Points on a hilly landscape, in no order, each with its height.
A ball rolls from a point to the lowest of its 2 nearest points, and stops where none of them is lower. Distance is the straight distance between rows; heights are no part of it.
degu h=54: [209 102 124 162 165 155 146 148 128 130 152 122 139 164 155  97 106  99
 125 139  87 117 134 122 118 138 118 136 106  74  89  89 121 128  88 162
 134 119 118 173 126  96  84 114 141 157  97  67  80  95 143]
milav h=301: [130 143 153  56  87 159  68 130 127 147 106 122 149 130 107 151 136 157
 153 116 187 115 119 137 143 104 127 151 149 123 121 112 138 121 143 116
  88 115 126 161 152 143 181 179  90 132 189 147 143 152 147]
bup h=447: [122 124 152 114 115 135 104 138 137 156 139 110 141 119  85 142 110 131
 132 133 172 148 127 146 139 129 134 127 132 113 164 152 161 146 136 106
 116 128 103 103 118 126 157 162 123 108 160 156 128 126 138]
mokov h=138: [ 85 155 165  77 105 160 145 131 143 113 124  92 148 123 158 164  81 139
 166  74 142 168  91 120 132 147  99 103 107 162 142 160 168 162 130  62
 145 116 128 145 131 168 139 124 153  67 139 154 143 138 105]
sav h=252: [188  69 146 169 154 134 116 175 144 130 113 180 129 157 116 124 117 132
  95 161 142 104 127  92 138  87 103 155 147  88  77 108 127 113 117 193
 127 108 101 169 134  91  96 108  68 179 107  76  72  66 147]
Vube h=806: [ 98 131 153  86 162  94 107 152 153 185  93  96 122 111  87 124 150 127
 130 144 214 160 128 144 107 125 155 150 136  83 188 142 155 142 143 109
  89  81 146  57 118 151 170 155 124  73 176 212 166 133 147]
rur h=545: [123 157 101 108 130 104 130  69 100 117 102 162 105 124 159 104 213 124
 114 129  99 106 125 139 109 105 141 135 146 140 133 118 101 100 125 134
  98 127 189 105 163 134 130  76 120 147 134 150 189 199 145]
zira h=343: [ 60 140 170  86  63 122 110 123 156 104  93 143 150 124 110 148 111 140
 130  87 178 123  96  95 135  88  93 121 146 170 106 146 131 124 146 110
 133 108 122 160 158 120 137 138 104  97 154 148 118 110 109]
Faz h=159: [164 130 144 123 144 139 136 142 134 121 111 162 126 144 159 123 121 113
 108 110 104 102  98  96 113  97 106 156 134 105  74 111 106 104 114 171
 138  94 145 186 173 107  90  88 108 150 101 103 103 106 131]
beto h=511: [162  94 143 142 138  70  68 123 113 180 129 151 137 139  72 102 168 128
 108 176 181 106 170 154 129  97 206 172 148  90 152 102 106 101 142 174
  79 137 141  89 111  94 141 152  79 162 156 140 149 127 145]
tobu h=330: [120 125 103 185 199  87 188 145 144 109 110 140  57 113 143 122 146  74
  98 150  98 130 126 121  86 141 141 142 123 116 146 192 124 109 150 187
 122 110 164  76 128 127  80  73 149 126  87 139 105 121 123]
Fizi h=238: [121 133 108 130 108 163 152 125 119 101 102 172 125 126 192 125 121 143
 114 107  61  87  94  75 123  98  57 127 148 153  52 102 107 105 114 146
 162 116 147 209 170 139 136  91 116 159  93  89 122 122 132]
gerag h=320: [ 83 109  72 166 146 171 163 168 154  83 106 153 107  85 133 157 142 142
  91 132 110 117  98  84 132 104  47 111 166 156 118 170 149 116 175 142
 127 151 110 142 138 170 189 100 127 181  89 115  64 124 138]
Buzod h=147: [126 108 107 129 103 192 118 157 149 110 117 145 150 129 139 164  93 157
 121 108 116  93  99 100 163  98  64 119 159 152  87 124 140 111 157 132
 161 141  81 204 161 161 198 143 107 169 125  89  88 116 130]
senel h=322: [ 89 136 100 130 139 120 133 147 136 147 137 112  88  94  89 162 178 144
 103 137 171 147 100 159 129 111 132 114 169 134 204 210 170 136 186  97
 101 162 113  52 115 154 197 155 141 138 150 194 158 177 134]
voki h=188: [ 66 156 136 132 147 111 182 121 145 103 105 130  98 108 146 151 116  93
 137  99 142 154 109 118 102 132 127 119 122 179 158 210 133 132 146 106
 140 111 157  87 144 158 108  99 159  77 125 172 128 135  87]
tuduv h=659: [193  90 115 144 138 187 101 162 112 149 158 110 160 144 110 135  96 144
 138 134 122 111 125 143 160 128 131 151 130  95 102 107 146 119 136 142
 140 145  74 158 124 138 171 179 102 185 123  68  97 121 145]
geku h=146: [116 100 145 156 112 121 135 145 163  98 114 167 141 142 110 128  87 127
  98 138 134 108 136  86 142 102  82 113 141 132  88 114 115 112 136 165
 153 126  92 171 137  97  86 114 103 142  97  80  61  58 121]
tevan h=182: [135 112 138 105  99 169  96 159 144 118  99 158 154 137 124 156 113 152
 105 107 147  88  88  94 149  72  77 153 169 130  77 121 126 101 154 154
 142 111 105 210 179 130 169 144  69 163 133 100  89 111 144]
nok h=265: [ 92 125 104 118 154 112 129 159 151 159  99 114 105 102  91 160 185 124
  96 125 187 122  85 151 122  93 121 144 185 117 183 196 163 110 200 129
  84 116 122  71 156 148 198 135 118 144 164 184 151 169 145]
Fano h=673: [147 139  81 150 124 128 146  85  85 110 145 151 105 131 164  90 174 123
 112 150  54  94 145 126 123 142 110 112 130 135  99  97 102 116  92 139
 142 133 162 140 148 113 106  95 137 153 101  98 158 162 148]
meriz h=694: [221 115 132 128 156 119 106 126 114 169 152 106 146 153 121  97 147 106
 146 141 127 124 159 165 123 141 184 160 118  59 132  87 115 126  91 146
 106 125 134 126 113  95 115 137 138 146 153 114 129 142 143]
pup h=781: [139 128 176 133 194  88 155 179 172 160 119  86 102 126 136 119 104  80
 131 124 170 141 134 139  88 139 173 172  94  91 151 160 132 126 129 156
 121  52 155  75 136 135  85 124 151  54 149 168 121  81  94]
zovaf h=210: [110 136 172  85 123 110 108  81 119 128 133 112 167 140 130 123 115 142
 159 129 135 196 173 134 132 170 152 102  94 140 164 108 138 188  87  61
 133 134 123 110  83 131 118 132 153  48 143 177 159 148 129]
Muru h=626: [105 114 122 162  86  69  90  59  86 110 144 170 131 135  87  77 153 135
 104 176 126 115 196 137 142 115 164 108 124 173 119  94  77 118 118 145
 138 167 130 100 103  76  69 117  95 144 110 113 145 105 118]
Sazo h=642: [202  88 110 151 124 174  94 147  98 138 147 151 158 154 126 112 106 149
 120 143  99 102 137 115 159 112 126 159 134 110  72  70 111 116 111 164
 148 134  94 186 136 120 143 150  82 197 106  59  97 102 148]
vidok h=384: [177 151  87 154 206 133 191 141 135 157 156  73  85 112 157 126 163  86
 134 123  89 146 115 178  95 178 167 140 110  65 178 162 143 135 109 130
 107 132 156  70  98 140 131 115 196 126 120 141 141 181 136]
nagu h=368: [107 113 121 165 175  79 153 148 164 125 106 141  84 117 107 137 154  96
  88 137 142 127 119 130 108 110 131 134 140 114 155 184 129 114 166 170
 111 117 135  74 134 108 110  91 137 132 112 143 118 117 123]
riz h=217: [127 146 182  95 114 147 137 168 173 115 113 125 144 134 153 154  77 113
 126  74 156 108  89  82 116 100 100 149 127 130  69 136 118 114 143 149
 138  87 128 195 166 117 106 134 106 103 126 113  72  80 113]
muki h=412: [189  99 146 172 171  48 123 134 141 155 118 138 104 157 123  77 168  96
 111 165 126 117 169 148 108 121 191 160 111  57 148  98 101  99  97 199
 108 104 158  78 114  72  63  90 136 124 127 128 141  94 137]
betu h=181: [103  93 156 156  78 134 107 148 140 112 133 157 162 137  65 138  70 138
 109 144 166 113 139 103 164 104  99 116 144 151 104 122 117 123 154 140
 148 136  72 160 128  98 111 165  79 143 124  92  80  60 120]
vazis h=741: [118 145 142  99 138 108 123 121 145 131  96 137 124 127 134 137 161 112
 122 104 158 111 107 126 110  93 136 161 139 116 125 140 113 103 144 154
 110  90 160 122 167 125 129  98 117 115 142 148 140 139 125]
pigat h=544: [146 111 149 118 107 108  65 106 104 159 140 140 158 131  75 112 140 139
 134 154 173 115 167 146 142 105 185 163 128 119 128  96 109 123 124 146
  99 136 122 116 109 104 140 167  87 155 160 130 141 125 138]
Vazu h=708: [119 169  94 102 100 155 153  89  96  94 119 127 103 125 197 126 177 140
 139  99  59  98 116 127 118 147 111 110 134 160 103 102 113 104 108  94
 132 136 187 144 173 164 138  83 144 132 123 121 205 220 131]
bemol h=103: [ 98 166 132  80 134 106 122  67 113 127 109 131 142 136 151 124 179 146
 154 126 121 174 163 145 110 154 163 109 107 138 156 116 112 162  93  52
 116 138 149  81  99 155 126 108 161  78 148 185 210 206 119]
Nul h=331: [162 138 124 148 187 127 167 150 154 173 156  65 115 112 138 125 123  97
 146 121 121 169 117 177 104 173 155 135  98  74 183 172 164 159 109 115
 117 119 131  75  96 133 135 128 187  99 128 150 127 147 133]
Rifaf h=623: [156  89  99 178 110 144  96 121  81 124 157 148 159 131 108  99 104 148
 111 152  93 107 154 122 171 124 142 131 121 147  90  72  95 116 134 156
 153 156  83 146 115 113 137 157  79 205  89  49 124  99 142]
kar h=496: [123 104 171 161 113  36 111  92 137 136 128 154 122 142  82  87 129 115
 118 174 155 144 200 141 126 136 169 117 105 128 151 109 105 129 100 148
 138 135 117  74  84  66  46 115 134  90 125 137 131  63 116]
vonov h=742: [196  94 118 150 158 101  92 135 107 198 170 100 142 132  85  92 137 130
 137 161 158 139 167 180 131 145 228 166 132  68 164 117 126 132 115 146
  93 148 121  71  75  98 146 172 126 160 156 129 155 142 159]
Fupub h=674: [200 108 124 128 139 154 103 142 117 166 158 102 151 142 106 121 120 132
 143 135 136 122 135 157 141 135 156 152 122  77 127 113 142 128 120 137
 121 132 109 141 119 118 145 166 126 154 144 100 115 143 147]
ganav h=179: [106 112 105 162 106 114 144 109 126  88 110 180 126 132 130 117 125 131
  89 148  97 104 137  98 142 106  78 105 144 154  90 111 101 111 134 156
 159 136 125 161 148 106  99  90 112 153  88  90 100  94 125]
nuv h=213: [102 105 185 113  52 131  72 140 123 127 131 141 162 131  63 133  73 147
 132 133 191 121 133 109 156 102 125 139 139 162 109 110 130 129 142 125
 128 129  84 156 124  98 128 196  65 129 152 115 101  74 132]
Nos h=195: [ 47 151 149 108 128  90 151 101 137 103 106 135 114 113 136 137 138 115
 138 106 156 177 126 123 119 126 131  98 113 185 176 185 148 158 135  65
 139 127 146  79 115 141 113 105 154  59 117 191 158 137 100]
Bami h=226: [119  95 178 139  74 119  89 124 110 138 174 126 176 126  70 114  56 142
 147 147 161 154 164 130 157 141 154 128 106 156 134  93 133 159 119 114
 147 148  78 130  82  95 102 183  94 122 126  94 109  71 127]
vem h=762: [164 121 146 146 198 100 142 172 156 150 111 125 106 138 149 132 139  80
 110 125 144 115 105 125  96 113 159 185 124  81 135 155 125 100 144 188
 111  70 161 108 165 130  99  96 125 111 132 140 116 108 118]
Bemez h=610: [ 91 123 140 131  82  78  78  45  74 115 133 166 157 134  98  92 156 147
 129 167 147 138 192 138 135 125 181 114 112 186 125  90  90 146 105 101
 129 168 126  96  84  98 100 136  99 128 135 152 169 134 115]
dozi h=571: [117 115 132 111  91 120  56  81  79 142 146 135 166 119  90 112 146 167
 147 147 152 114 161 147 151 120 187 141 121 155 125  86 101 123 127 121
 105 165 110 120 106 125 157 169  75 184 144 124 178 157 134]
Lepom h=282: [159 136 131 142 150 138 164 116 131 151 168  72 131 122 149 116 102 107
 162 125  90 172 134 167 119 188 137 101  90  99 163 136 150 173  87  95
 135 140 121 107  86 122 109 124 199  94 120 133 123 138 119]
leri h=376: [ 90 156 145 111  88 147 163 112 143  97 132 116 153 130 162 146  68 135
 157  87 104 140 107 108 131 146  87  85 107 179 115 118 135 141 115  95
 174 132 121 172 130 138 102 114 164  92 112 112 107 105  93]
Kuva h=269: [143 155 178  54 100 152  87 158 155 154  99 108 144 136 117 148 109 134
 152 100 204 128 106 117 120 111 128 162 132  99 118 108 137 132 133 120
  87  84 130 157 153 129 161 182  97  97 184 157 114 109 149]
Voti h=633: [228 122 115  80 132 179  72 138  92 166 128 115 153 158 143 132 162 149
 164 116 128 104 125 159 147 115 151 181 139  79  94  63 116 111 115 155
  94 130 145 193 160 135 168 157  98 178 166  99 134 160 155]
derul h=393: [124 145 137 122  92 137 142  96 118 112 146 115 147 135 140 125 106 133
 151 115 112 134 131 138 138 148 107  99 106 147 129 107 131 144 105  96
 160 142 117 142 117 125 112 121 160 111 127 117 131 127 105]
Faki h=687: [125 149  64 171 148 142 182 108  90  95 159 138  73 116 191 109 174 120
 115 138   9  94 130 110 116 177  98 106 124 142 109 107 119 128  93 122
 144 143 180 143 144 140 113 101 167 141  92  91 164 174 144]
foza h=598: [134 104 124 139  81 136  66 100  71 133 157 127 177 124  97 100 120 168
 140 135 112 108 152 141 172 128 171 138 114 157 100  58  94 120 130 135
 134 164  87 147 118 123 157 174  69 208 116  72 163 125 138]
fudur h=698: [ 97 162  71 142 106 139 167  89  87  78 149 136  79 117 184 122 185 143
 117 128  39  98 131 111 130 173  98  83 127 177 119 107 116 116 107  95
 149 164 173 130 148 154 139 103 162 131 114 108 192 195 126]
Dadi h=107: [ 85 162 171  49 108 145 112 129 147 133  97 105 145 118 140 163 109 139
 154  82 180 164  99 111 124 127 115 129 123 141 143 153 154 155 134  69
 117  89 134 129 139 166 155 146 126  63 167 179 150 137 124]
Puz h=162: [ 73 159 142 106 128 154 183 139 152 107 117 108 128 114 168 166  73 105
 158  67 134 153  89 113 106 132 103 114 118 180 135 202 147 139 139  88
 153 110 151 137 144 176 117 107 157  70 127 160 111 134  82]
bir h=792: [135 138 156 108 179  90 134 153 160 178 118  87 115 122 116 131 141 102
 136 130 183 145 122 149  98 127 177 166 112  79 168 149 140 135 125 136
 104  73 150  68 126 140 135 129 147  79 158 173 147 118 123]
tis h=611: [207 129  89  93 132 189  95 132  90 150 117 134 137 151 167 136 163 161
 143 118  82  94 100 146 148 110 108 159 157 103  84  77 125  95 117 146
 125 132 149 192 178 152 177 124  98 189 144 100 152 179 149]
lilu h=416: [135  94 117 181 171  57 125 161 159 159 116 138  88 122  74 126 168 114
  75 170 166 122 140 154 118  97 154 140 162  88 181 168 129 107 172 181
 101 128 121  48 108  99 131 118 122 141 135 153 139 117 144]
fato h=540: [109 137 123 175 174  60 186 110 146 126 134 117  72 117 121  93 134  85
 120 145 103 159 161 145  95 166 158 107  94 127 180 169 128 141 119 138
 136 140 139  54  82 100  53  90 190  92  95 142 125 101 111]
Zipuz h=299: [112 143 107 167 184 122 198 134 140  94 121 134  78 117 167 125 106  68
 126 127  80 123 121 106  84 148 121 126 115 141 121 182 115 117 131 162
 136 113 164 116 144 153  68  77 163 107  84 132  91 117 111]
seg h=287: [118 146 109 126 133 171 171 139 145 108 134 101 128 120 160 157 104 121
 146  91  96 127  94 131 121 155  92 105 112 134 123 152 142 130 129 116
 147 124 127 145 137 156 135 117 170 129 108 112 106 145 113]
zipak h=244: [127 138 165 108 146 127 147 110 134 135 156  82 149 124 147 128  94 119
 163 111 123 198 140 148 125 181 136 101  82 124 180 136 167 193  89  67
 141 134 121 105  88 139 117 119 174  55 129 163 140 135 124]
Bub h=467: [150  92 154 148 143  74  97 158 147 184 128 124 121 140  65 107 138 118
 114 171 193 124 157 154 121 114 183 157 146  78 171 134 136 111 141 158
  93 115 119  67 105  91 137 160 109 123 163 154 134  97 148]
Roke h=415: [108 143 122 130  80 107 123  57  92 105 141 144 143 137 126  98 141 140
 138 144 106 127 164 135 137 139 132  87 112 175 116  89 107 132 101  98
 154 154 124 125 112 107 102 116 143 121 124 121 148 135 114]
Vira h=487: [145 141  54 163 162 120 160 115  81 119 154 140  60 107 143 109 212 123
  79 167  48 109 130 139 113 152 133 111 149 111 151 133 130 121 122 147
 123 167 167  87 113 128 134 104 149 163 107 121 153 192 159]
Pitet h=520: [132 147  78 143 164 112 157 112  97 117 117 159  78 109 153 119 210 111
  88 143  76 106 104 133 100 116 119 140 151 126 138 146 119 105 134 156
 114 132 185  96 154 131 132  80 129 160 109 138 162 189 148]
Tetu h=158: [ 66 152 138  92 135  79 125  85 127 116 110 142 124 124 126 131 178 139
 133 131 152 179 157 133 115 134 156 100 114 164 185 156 138 166 116  51
 128 133 147  57  97 152 132 109 154  65 131 208 194 176 122]
Reg h=480: [161 104 151 117 133 117  79 149 129 194 136 103 141 128  73 125 115 126
 137 154 193 145 146 159 132 122 182 163 139  79 161 126 150 131 130 131
  96 118 114  94 101 121 165 189 112 129 173 157 136 119 158]
vopa h=433: [ 71 132  99 156  67  91 121  68  79  84 142 152 129 121 114 106 131 151
 123 155 113 139 171 132 159 137 123  64 119 219 142 107 110 145 131  82
 175 181 111 104  91 108  94 130 130 125 107 126 150 112 102]
repim h=414: [ 61 124  71 182 103 123 143 138 106  93 161 138 111 103  87 147  96 157
 105 162 114 159 144 124 163 145 107  62 132 203 173 154 144 157 175  89
 170 208  82 101  69 136 142 160 141 153  90 122 109  96  94]
diri h=364: [105 130 117 117  99 189 134 156 158 120 130 106 149 126 133 175  80 158
 155  99 129 125  86 130 158 140  69  97 135 152 126 149 168 127 155  94
 155 141  82 168 146 171 191 154 144 135 134 114 104 134 114]
Rufeg h=137: [141 139 175  59  84 158  83 106 108 131 134 109 179 147 136 140  88 165
 189 119 136 173 160 131 149 166 142 127  96 139 112  59 127 183  82  71
 126 135 109 176 104 132 144 172 122  78 166 150 153 153 127]
lazo h=180: [133 115 183  90  76 147  78 116 101 131 161 105 183 136 101 125  63 159
 171 136 151 163 158 132 158 153 144 129 100 151 128  71 137 174  95  90
 139 141  89 161  97 118 133 182 104  98 146 124 124 106 131]
bogod h=240: [135 145 179  74  88 166 104 172 170 131 118 110 152 136 121 155  85 134
 140  89 180 115  88 105 132 103  92 146 135 116  93 124 146 124 141 126
 120  93 108 190 163 120 144 175  97 113 154 124  84  97 135]
gok h=365: [ 56 151 110 122  87 143 172 119 143  80 108 138 135 118 162 155 102 135
 140  86 104 122  94  95 133 123  68  81 129 198 113 148 126 121 148  98
 173 138 130 166 149 157 129 108 153 114 105 118 115 125  90]
fafon h=385: [149 147 136  88 112 205 137 153 150 137 143  70 151 131 154 173  74 150
 178  83 117 136  84 143 149 163  89 116 113 114 116 130 166 138 120  90
 148 127 102 180 139 167 171 156 160 113 141 117 119 141 114]
feb h=246: [145 105 196 129  79 124  96 153 145 139 146 121 157 141  74 131  55 126
 133 139 177 137 142 117 142 130 125 134 117 119 116 104 136 143 117 134
 135 119  86 150 109  83  99 185  94 107 142 107  77  55 132]
kis h=432: [ 65 125  76 186  87 108 140 106 102  83 148 155 121 119  99 126 101 147
 111 169 101 139 168 117 162 148 105  61 121 208 145 116 116 149 155 100
 180 192  96 115  81 112  98 138 136 141  88  92 111  80 101]
Fisut h=439: [170 142  69 158 169 132 173 118 102 133 168  92  84 120 148 103 179 107
 118 151  65 130 140 170 111 180 157 112 121  89 161 135 131 128 109 127
 119 161 151  78  88 123 133 119 182 147 117 124 153 190 143]
lifak h=279: [109 144 114 149 173 155 196 152 153  94 123 124 114 122 171 148  73  89
 134 101  99 129 101  95  97 142 103 121 117 154  98 181 129 122 143 149
 144 107 147 158 152 166  83  92 151 105  91 122  64 101  99]
basi h=405: [160 160 174  57 127 189 120 152 149 149 128  64 149 132 160 161  88 137
 175  71 150 156  90 137 131 155 111 143 108  94 120 128 162 157 109  89
 112  93 125 174 137 158 150 161 147  85 161 140 127 135 127]
vetun h=326: [ 77 139 174  55  53 138  72 124 144 124  83 145 150 129  95 151 126 157
 142 107 204 114 115 101 135  81 107 143 156 158 107 116 128 117 151 104
  95 109 127 166 159 130 168 173  76 115 187 165 133 129 140]
zusu h=151: [ 79 161 158  43 123 133  95 130 144 154  68 114 143 124 118 158 152 149
 149  99 205 148 110 117 118 115 131 150 145 124 149 137 139 138 153  86
  80  81 149 110 144 171 178 156 109  79 190 202 174 157 140]
mitaf h=593: [100 114 158 115  79 105  59  69  67 129 151 139 189 126  96  98 122 169
 159 155 144 146 181 139 152 142 193 130  95 175 120  65 100 157 101 101
 118 164 104 118  78 113 126 169  85 145 131 128 174 139 121]
Miv h=261: [107 141 132 127 142 177 172 162 172 107 129 113 152 124 167 158  66 118
 145  84 109 121  83  99 114 134  80 108 114 134  92 156 138 127 139 133
 146 112 116 182 144 161 120 123 158 119  98 104  58  93 107]
Pimal h=462: [134 110 173 145 143  27 108 107 153 145 107 151 113 144 105  86 165 108
 117 167 156 121 189 141 104 114 190 152 103  94 155  99  91 114 100 170
 108 107 154  64 109  77  67 110 136  91 143 160 150  85 120]
Lagu h=112: [133 113 130 145 113 170 133 152 151 111 130 141 159 143 132 140  80 137
 126 122 121 109 116 106 146 117  77 114 134 127  94 121 135 124 137 140
 156 127  88 188 142 132 141 135 123 149 111  80  63  90 126]
labep h=237: [155 138 107 142 187 203 179 184 168 124 143  77 140 129 186 162  76 107
 156  84  97 130  73 122 108 159  96 128 102 100 101 162 154 130 126 136
 126 112 120 168 140 185 138 120 170 130  97 107  60 119 118]
Taz h=204: [ 87 135 142  82 123 119  93 137 146 161  87 123 128 115  89 150 175 137
 122 125 209 124 105 135 127  89 128 151 170 121 163 155 142 112 175 114
  76  99 138  95 159 148 192 150 104 118 185 190 156 154 139]
Zadu h=766: [149  95 117 160 130 105  81 124  97 166 175 113 145 114  70 100 128 150
 127 152 148 134 157 166 144 130 210 139 134 112 157 124 123 129 138 147
 111 167  93  72  74 103 137 180  97 185 121 105 157 129 150]
Guku h=521: [115 111 143 187 146  39 158 120 162 132 136 134  93 135  93  93 117 104
 110 169 131 157 179 142 120 149 159 104 100 118 173 155 126 141 123 155
 141 141 114  58  72  71  36  98 167  91 105 126 117  60 115]
duno h=113: [180 109 148 153 174 151 149 172 153 126 126 135 134 148 152 130  97 109
 112 119 118 113 111  93 110 116 104 141 118  79  81 121 132 118 113 175
 131 102 117 176 147 110  90 102 125 143  95  86  61  74 134]
vuv h=323: [143 130  92 127 131 174 137 134 128 118 129 126 130 127 144 147 133 140
 128 118  99 105 100 134 144 127  87 120 136 120 112 133 139 117 140 133
 141 140 111 158 150 154 176 126 133 163 124 104 116 160 133]
sikan h=194: [123 126 171 100 108 114 116 143 152 109  93 166 133 138 140 137 116 124
 106  97 149  98  94  76 122  71  99 160 146 134  64 122 102  96 138 172
 132  94 141 190 182 100  96 104  87 127 119 120  98  87 127]
gem h=196: [176 134 102 148 165 198 173 157 143 129 158  73 138 141 182 136  90 107
 163 104  69 127 108 142 126 188  92 110 100  92 106 113 147 133  96 120
 139 134 115 165 122 151 136 126 183 141  97  90  92 129 123]
lig h=174: [105 156 172  51 101 146 102  96 126 118 106 114 165 140 155 152 115 162
 180  99 140 179 138 120 137 160 131 113 100 145 130 100 132 177  93  53
 122 124 128 150 111 158 136 134 141  59 164 171 171 168 126]
luvag h=266: [ 91 140  76 157 133 158 175 133 119  79 111 164  93 107 183 133 139 125
 111 118  48  98  99  82 115 124  62 111 140 159  87 135 116 115 128 141
 152 126 158 162 159 163 139  85 133 153  81 101 118 140 134]
rizu h=296: [196  80 130 184 162  90 122 162 139 138 118 173 111 161 110  99 139 115
  90 179 120 116 145 120 125 100 136 153 135  69 103 114 120 104 116 203
 120 119 121 125 122  74  71  88  94 162 109  92 104  78 148]
Seno h=209: [ 88 123  97 129  71 130 129 101 120  89  94 184 127 126 145 120 139 149
  91 121  90  88 114  87 145  85  70 108 157 176  76 111  98 103 142 139
 162 135 131 178 171 125 137  97  99 158 106 106 132 127 122]
bufi h=730: [110 165 121  88 137 125 143 101 133 119 100 127 114 116 157 146 172 116
 138  93 139 123 104 133 109 112 136 145 135 137 141 154 119 114 142 113
 110 105 167 108 161 162 145  96 140 116 147 162 174 186 122]
Posog h=719: [131 177 101  89 144 161 163  98 108 115 112 110 100 120 195 144 183 119
 146  90  89 115 104 141 106 141 138 138 136 132 131 138 112 108 124 107
 110 116 187 116 158 182 142  84 150 118 140 141 196 232 129]
zezu h=569: [172 152 109  81 147 131 119  95 100 145  98 146 130 136 184 114 206 131
 137 118 100 102 115 146 110 107 148 165 151  99 115  93 102  94 115 148
  86 106 191 149 178 143 139  81 123 154 145 135 180 192 147]
vatep h=130: [203 119 121 151 145 166 148 128 121 140 173  94 147 157 161 106  97 103
 154 123  77 128 138 153 125 177 123 117  95  81 104  84 125 138  82 126
 143 133 108 166 116 103 102 132 178 135 106  77  98 112 125]
rom h=590: [172 148 104  99 136 167 126 106  92 131 111 149 119 147 192 115 176 141
 133 115  67  92  91 122 121 109 106 156 150 115  74  86 107 101  97 147
 124 112 184 183 186 139 135  82 112 162 127 111 170 177 149]
Torak h=341: [ 71 122  81 149 120 178 160 166 159  90 124 124 120 104 122 178 116 156
 119 116 118 120  91 110 143 130  60  87 148 162 132 170 162 125 176 106
 149 163  88 142 130 180 200 134 151 159 112 120  82 137 120]
pim h=353: [211  75 123 189 169  79 119 162 141 161 147 131 119 156  99  89 136 105
 104 169 134 124 166 148 126 125 183 150 129  49 141 120 118 110 109 195
 114 127 119  91  90  68  82 120 122 150 132 105 113  94 154]
Pafa h=561: [ 84 162  86 167 157  81 185 106 117 103 151 131  55 106 119 109 174 103
 101 149  93 157 148 138 102 173 146  82 114 141 190 178 134 145 128 120
 138 174 145  54  79 117  89 105 193 115  93 150 132 136 117]
lera h=717: [197 118 133 110 151 117  79 123 104 192 147  95 156 145 104 104 150 131
 170 151 154 139 175 171 129 141 211 168 119  63 141  81 118 143  98 127
  81 128 138 114  92 115 153 175 119 141 176 136 152 158 148]
Taku h=216: [160  89 130 141 131 150  97 166 142 128 110 167 140 137 108 138 124 139
  98 145 142 101 111 104 143  82  97 151 164 104  94 129 130 103 147 171
 126 122 106 167 158 113 144 129  69 175 123  98  89 105 145]
nin h=658: [159 122  77 191 131 109 142  89  81 112 166 155 103 137 139  67 150 123
  94 186  41 101 175 125 128 156 123 108 121 135  97  82  89 133  90 150
 150 151 145 134 120  86  77 103 133 158  89  72 140 126 148]
rotat h=751: [149 121 161 115 152  96 111 170 164 149 100 132 120 136 119 138 148 106
 111 128 178 113 109 125 115  95 143 173 139  84 132 134 135 100 152 175
  92  76 140 120 163 108 126 124 107 119 146 141 117  96 137]
mutok h=354: [ 47 144 144  94  65 131 147 124 149  86  90 145 140 114 150 154 111 136
 135  61 144 116  81  83 134  82  78 108 147 198  95 164 119 115 159  97
 157 119 138 171 174 151 134 112 125 102 127 136 123 130  90]
rini h=772: [143 146 149 125 190 108 171 139 150 137 114 107  93 127 166 130 114  66
 131 113 142 124 122 130  86 125 163 171 113 118 133 175 115 114 133 154
 127  67 167 104 161 149  87  96 152  72 144 172 122 117  86]
fulo h=424: [131 135 169  92 120 165 121 151 152 153 142  75 152 121 120 148  73 134
 157 107 161 168 108 139 139 149 109 121 109 109 159 144 181 166 120  89
 125 108 109 138 120 142 147 161 144  80 155 149 114 114 136]
Bef h=641: [134 114  94 191 109  83 127  79  89 111 162 158 116 134 102  74 126 124
  95 181  90 120 192 135 139 143 142  96 124 154 111  95  87 125 116 153
 152 161 117 110  96  78  64 110 118 152  95  75 128  92 135]
pon h=295: [102 123  64 161 160 162 165 147 126  94 109 165  81  92 153 141 171 133
  84 146  77 111  96  93 118 113  66 124 158 133 116 153 133 112 148 152
 128 141 148 132 142 162 167  91 128 184  89 113 104 153 145]
vume h=392: [ 51 119  94 158  96 101 123 128 104  98 144 150 105  96  75 143 138 155
  92 147 149 154 138 138 157 117 115  67 154 203 185 181 146 154 174  80
 151 194  92  77  90 127 138 152 129 138 107 171 141 131 100]
bizo h=363: [ 59 129  84 142 115 126 127 139 105 112 147 129  84  90  83 163 173 156
  92 143 153 150 115 145 145 114 121  81 165 177 201 204 159 147 188  73
 126 192 100  60 100 154 183 159 131 149 128 194 156 171 111]

Where does a ball stop that starts at each point below?
Faki => Bub
Voti => Rufeg
Guku => Lagu
pup => Bub
Pafa => Rufeg
vonov => Bub
kis => Dadi
Roke => degu

Call two points neighbours if one is among the 2 nearest of the other. Go from one point of each pair to the other, from neighbour to neighbour, staying as low as possible. Name the highest point that can't be avoided.
bemol / Miv => vuv
Rufeg / Lagu => feb
bemol / Rufeg => zovaf
Dadi / bemol => Nos
